A landscape with many valleys, sampled at points; each row gives a point and its height.
A ball rolls from a point to the lowest of its 2 nearest points, and stops where none of them is lower. Distance is the straight distance between rows; heights are no part of it.
davut: [181 145 117 137  98 144 127 119 118 130 123 167 151 147 107 113 106 129
 136 103 104 112 107]  height 4.72
Mono: [142 145  76 155  74 156 157 180 120 153 122 128 185 121 128 105 103  87
 194 107 132 118  92]  height 6.31
Reres: [ 78 157 109 135 156 171 127 139 140 138 170 101 133 119 207 125 152 109
 174 143  70  96 207]  height 2.68
tofoz: [110 126 113  94 181 160  92 130 104 142 127 122 166 101 173 150 165 140
 124 156  98 148 176]  height 5.77
Mirog: [107 101 149  68 193 137  97 115 105 137 103 155 115 137 109 153 115 194
  69 167 135 140 156]  height 1.11
tikin: [120 135 119 122 114  97  95 161 121 117  99  71 122 140 147 152 145 133
 119 123 125 138 134]  height 5.93
nosu: [108  71 162 105 178 127 158  83 110 124 155 186  81 173 100 160 123 196
  98 172 144 123 164]  height 6.21
Bere: [131  88 156 109 123 115 110  92 113 111 172 159 136 141 127 140 101 160
 122 142 124 132 122]  height 3.44
mukof: [183 134 133 128 122 136 138  89 142 129 137 168 121 137  74 102 130 128
 120 116 123 124 125]  height 5.11
vak: [181 152 105 159 109 113 126 137 115 115 128 108  92 157  96  86 127 133
 151  91 155  95 118]  height 5.31
susa: [116 154  99  89  81 113 150 119 173 161 100 139 136 109 151 147 174 143
 114 164  89 146 166]  height 5.19
penud: [118  84 148 110 104  89 123  76 129 118 149 148 109 132  96 149 142 144
  97 149 138 147 125]  height 4.02
gol: [102 156  61 169 106 129 146 194 128 128 132  68 139 124 167 105 137 125
 198 116 147 116 129]  height 6.32
Kor: [122 148 121 137 128 142 154 140 145 119 130 125 103 141 110  99 169 147
 124 115 136  98 165]  height 2.27
Zuk: [143 162 100 132 109 106 121 160 119 111  80  78 115 141 139 117 161 159
 106 109 159 117 140]  height 5.75
loni: [148 112 147 122 120 128  99 137 104 120 163 123 133 128 142 136  87 143
 141 112 105 113 107]  height 2.81
Mizip: [ 82 108 127 125 142 128 125 144 152 132 146  82 127  93 167 116 168 138
 126 145 112 132 172]  height 5.25
nid: [157 155 125 130 128 162 143 154 134 128 155 165 140 147 129 102 110 137
 173 101  88  90 141]  height 4.27
rek: [123 133  90 100 117 110  82 144 118 108 116 110 172  96 195 171 152  98
  85 176  78 139 146]  height 7.68
daz: [102  94 126 103 170 144 119 121  88 132 130 167 171  99 155 145 160 147
 115 155 117 178 155]  height 6.13
puned: [200 169  96 163  90 144 127 136 108 124 108 121 136 153  97  97 100 117
 156  80 145 117 102]  height 5.07
zozip: [117  54 170 109 169 144 124  92  91 111 170 158 122 121 113 143  91 163
 110 142 145 141 101]  height 4.01
fel: [139 167  56 131  99  91 138 156 157 125  77  99 146 116 165 140 176 125
 103 151 134 141 158]  height 5.68
nena: [134 131  94 140  75 124 129 168 117 135 124 110 186  86 151 126 122  93
 149 118 115 141 106]  height 6.53
kebot: [ 80 125 174 132 173 160 173 107 157 134 182 202 106 121 157  90 143 138
 154 131  90 104 176]  height 5.33
Kon: [ 79  71 157  98 161 126 158  84 120 131 156 171 100 133 137 164 136 181
 130 157 131 131 158]  height 6.11
dez: [189 172  75 163  75 106 131 149 126 119  83  94 167 140 116 139  83  95
 149 118 180 137  58]  height 3.29
fif: [123 166  86 169  86 114 144 161 127 132 133  92 121 138 142  89 108 129
 208  98 165 101 116]  height 6.46
didim: [190 139 146 103 109  82 117  91 169 140  81  97  99 136  71 165 101 108
  53 147 154 154  85]  height 5.83
fodum: [107 160 147 113 115 133 148 110 153 142 143 157 113 137 130 121 151 167
 145 164  79 100 176]  height 4.25
Zuri: [148 175  69 169  81 116 128 167 104  94  89 101 169 141 144 142 122  98
 164 114 148 144  95]  height 2.96
fune: [100 119 116 136 104 133 141 148 114 132 133 122 173 103 166 124 149 101
 169 119 101 132 141]  height 6.71
Gadok: [188 133 113 132  78  92 132 106 159 140 141 111 123 134  91 119 102 126
 125 115 148 130  87]  height 3.28
mogef: [ 92 144 159 144 147 152 167 112 153 111 188 164 114 130 152  68 161 109
 155 114 113  92 156]  height 4.87
suv: [153 157 135 110 128  68  97 151 163 131  45 107  88 117 122 173 122 101
  16 164 166 155  89]  height 4.61
Nuvaz: [163 170  92 150  66 112 154 130 120 120  72 122 158 129 125 144 151  93
 142 108 136 156 110]  height 2.63
mon: [162 140 127 148 111 139  90 158  89 123  88 112 161 144  93 120  94  91
 127  93 163 163  76]  height 2.11
Bib: [ 73 156 127 153 140 158 152 165 159 170 157 111 117 114 128  60 136 113
 200  80 129  91 145]  height 5.60
fof: [127 117 171  98 147 104  63  99 120 127  91 126  81 152  71 185 111 139
  33 175 153 145 110]  height 5.34
subif: [ 69 108 172 155 144 141 143 144 129 132 162  85 103 138 151 102 142 125
 171  98 115 108 148]  height 2.50
rofa: [ 83 152 144 158 135 160 174 142 139 121 190 166 136 114 167  91 130  69
 193  96  84  92 140]  height 4.38
vovid: [109  98 129 150  97  85 146  98 153 133 138  94  72 143  74 118 145 130
 123 114 152 124 128]  height 1.97
magu: [144 148 108 114  96  78  83 149 123  90  91 128 145 113 156 161 152  94
  61 170 115 158 130]  height 7.45
Zop: [143 145 140 111 131 133  82 158  76 119 120 128 163 136 145 138 112 132
 129 120  95 125 113]  height 2.20
lel: [107 158 133 171 130 160 162 180 130 128 176 151 119 132 153  89  99  79
 225  81 104  68 120]  height 4.71
pamu: [130 115 135 135 150 148 126 134 114 134 105 120 120 125  92  80 145 160
 114 102 152 120 138]  height 2.90
lidob: [ 98 100 148 154  85  86 139 112 128 129 166 104  97 141 117 102 131 121
 161  95 127 110 112]  height 2.56
Ruz: [179 165 132 110 128  56 144 125 182 127  30  78  98 123 118 161 109  78
  54 147 196 166  76]  height 4.36
Bego: [138 142 156 101 136  72  65 114 132 110  67 108  87 141  91 179 114 103
  15 169 150 152  82]  height 4.94
gat: [ 97 110 110 100 198 152 111 117 102 135 178 133 164  91 200 156 129 152
 155 175  87 154 187]  height 5.32
nuro: [ 82  92 183 159 142 126 153 109 146 137 164 110  74 142 109 112 132 120
 166  82 124  92 127]  height 2.93
sifu: [140 140 147 128 121 134  82 140  74 107  97 124 152 142 130 129 121  96
 101 113 134 158  96]  height 1.49
nipu: [106 127 139 183 146 167 144 185 115 107 172 120 155 150 181 115 112  93
 218  80  90 116 126]  height 4.97
Zuleb: [ 86 112 159 108 160 151 170  92 130 131 172 214 116 129 150 145 145 156
 166 155  92 127 167]  height 5.74
dena: [121 111 105 140  98 151 141 178 136 150 172 130 165 102 131  88 101 102
 200 104 131 106  96]  height 6.09
tabe: [ 92 100 158 116 206 148 145  97  89 100 173 175 127 137 188 176 115 179
 145 143  92 151 144]  height 3.94
tefu: [127 104 126 120  95 100 123 109 149 130 120 125 127 108 119 125 154 139
 105 145 125 146 120]  height 4.46
Dut: [166 111 167 134 161 156 121 107  83 100 158 176 113 151  95 125 117 153
 128  98 102 124 113]  height 5.01
soruf: [168  94 154  97 142 127  93  71 102 131 129 178 123 119  67 133  97 127
  64 154 152 166  93]  height 5.06
Nedat: [172 157 127 107  95 111 143 112 167 135 142 155 107 149  94  94 128 155
 118 143 112  99 140]  height 5.50
niso: [194 149 117 128 113  72 168 113 180 141  46  92 141 112 101 143 133  96
  82 137 181 176 100]  height 4.16
Zef: [ 80 102 136 106 117 108 150 120 171 147 144 126 124  95 142 101 158 151
 119 143 122 127 147]  height 4.88
Med: [104 124 101 155 151 196 139 198 107 135 169  99 168 130 176 110 123  86
 191 105  94 111 143]  height 5.20
latuv: [131 162 115 173  73 136 168 136 143 133 158 157 116 132 113  69 113  71
 201  90 144  99  94]  height 6.89
mes: [131 146  87 134 116 154 107 144 101 130 126 121 181 124 166 147 154  85
 149 127  76 123 164]  height 6.91
noger: [137 110 174 125 186 168 124 112  91 105 165 206 126 146 154 144 105 157
 151 122  77 123 137]  height 4.50
nuriz: [134 152 115 103 103 123 128 129 139 148 128 154 151 118 135 163 150 157
 125 161  71 125 153]  height 4.80
gup: [120 125  97 139 109 119 100 192 107 128 132  69 139 135 162 135 121 142
 170 117 123 125 116]  height 6.12
sima: [148 170  58 143 104 182 149 177 105 137 114 130 176 114 155 117 145  90
 160 112 103 120 161]  height 7.13
netab: [ 94  68 189 130 194 162 152  71 131 114 179 166  68 179 103 142 121 177
 124 135 128  88 163]  height 5.84
genun: [133  92 165  95 162 132  87  82  82 125 130 172 116 132  88 158  68 143
 101 132 151 155  83]  height 4.56
Mekim: [208 170  86 140  93  98 186 114 172 145  60 109 138 127 113 141 139 123
 115 135 178 138 102]  height 3.95
Fumip: [132  85 138  81 140  90  97  98 145 144  99 125 143 105 102 155 111 154
  56 158 153 153  89]  height 2.83
Daba: [115 113 146 146 132 165 146 172 150 150 153 127 127 119 120  65 120 130
 189  86 131 103 113]  height 5.85
Tezeg: [149 155 102 111  82  75 146 128 166 129  67 120 131 121 126 169 170 128
  96 152 111 144 143]  height 5.48
zugin: [140 152 101 160  78 118 170 111 129 123 104 136 129 137 104 112 172  97
 161  92 157 132 123]  height 2.21
Loz: [129 167 114 138 124 163 148 167 128 117 158 137 133 126 167  93 129 112
 173 118  80  64 171]  height 3.82
rina: [112 174 108 172 100 133 165 137 146 120 131 121 118 128 140  92 173 117
 160 107 147 102 151]  height 1.58
Lebi: [171 115 104 142  88  89 136  79 179 139 137  94  83 135  51 114 123 132
  96 116 164 140 108]  height 2.69
zul: [124  63 155 121 138 138 124  83 118 126 127 114  75 163  59 156 123 139
  84 113 167 125 132]  height 4.49
Zit: [ 76 100 169 130 189 139 144 105 129 109 198 156 119 127 195 147 104 176
 174 136  88 117 139]  height 3.47
Buraf: [177 137 130 161 119 115  91 126  93 125  96  94 111 148  62 131 102 104
 117  83 181 158  76]  height 2.57
lir: [114 143 131  96 128  93  86 121 121 104  77 146 140 102 125 164 142  95
  36 175 125 180 104]  height 7.22
Vavo: [ 84 152 127 107 153 159 138 120 159 137 171 141 124 118 173 111 142 132
 144 176  72 101 198]  height 3.48
kigef: [103 147  85 125 115 114 129 139 148 124 114 100 133 105 155 112 205 127
 100 141 125 124 175]  height 5.62
vozoz: [108 178  79 185  90 156 170 165 146 134 151 148 137 120 131  75 116 101
 232 106 171  93 122]  height 6.67
Lunu: [109 114 149  79 165 143 113  99  87 114 123 206 164 111 135 161 127 151
  91 168 126 176 142]  height 6.49
mun: [ 76 127 136 128 128 130 150 127 181 177 150 128 117 117 134  79 162 122
 154 112 128 108 153]  height 5.26
lagib: [125 122 147  92 136 119  93 100  98 119 124 171 156 108 135 159 117 120
  73 163 116 165  96]  height 6.87
siku: [191 127 145 106 113 109 125  66 134 127 104 152 109 138  62 146 105 115
  59 146 149 149 104]  height 5.53
pap: [ 91  95 128 115 179 154 105 146 105 123 173 101 156 107 209 168 115 143
 164 150  74 138 144]  height 4.93
Tiso: [ 82 182  98 148 143 185 152 162 151 137 161 112 137 118 184  99 119  76
 189 113  86  60 191]  height 3.32
Sipe: [132  91 137 124 141 127  91 148 133 151  68  94 145 105  93 132 116 126
  89 105 176 176  79]  height 3.67
fub: [137  62 142 120 136 141 103 107 114 145 100 116 113 134  55 133 132 120
  89 101 175 153  89]  height 4.07
zonik: [123  93 140  96 146 108 108 128 148 143  47 102 121 108  98 155 130 123
  58 142 176 154  90]  height 3.33
Tivu: [118  99 141  74 170 103  92 118 127 143  82 157 123 109 118 167 127 162
  45 188 148 149 134]  height 2.08
fup: [120  70 150  98 155 129  83  84 104 123 107 134  75 160  51 174  94 143
  60 151 168 133 119]  height 4.92
dafup: [158 176  96 166 108 103 118 125 120 115  96  84 110 145 108 118 136 151
 137 116 190 121 124]  height 5.55
vimon: [201 173  99 136  70  88 163 104 188 145  94 102 127 131  91 122 108 127
 141 133 146 122  96]  height 3.68
Muto: [ 62  81 185 141 175 140 146 129 139 134 187 112 104 130 175 129 109 154
 163 125 111 101 149]  height 2.99
veke: [117 108 144 129 161 161 109 173 109 128 154 100 155 112 190 120 117 144
 135 128  94 123 141]  height 4.57
Dafud: [201 176 112 147  94  98 113 129 123 121  83  73 129 148  87 145  86  92
  99 114 181 147  61]  height 2.98
Gan: [130  95 170 105 173 170 107 137 102 118 119 121 133 141 120 119 121 166
 104 112 128 132 139]  height 3.50
fevam: [136  87 181 147 169 148 135  79  97  99 159 157  91 155 109 128 133 156
  98 123 121 114 148]  height 5.43
nem: [106  94 145 104 179 137  92 143 110 125 150 108 135 110 151 123 106 178
 102 144 123 130 146]  height 4.06

For each start below, name the point where the ball stops.
Bego -> vovid
fof -> Mirog
netab -> subif
mes -> Zef
vozoz -> davut
sima -> Zef
fel -> Reres
lagib -> rina
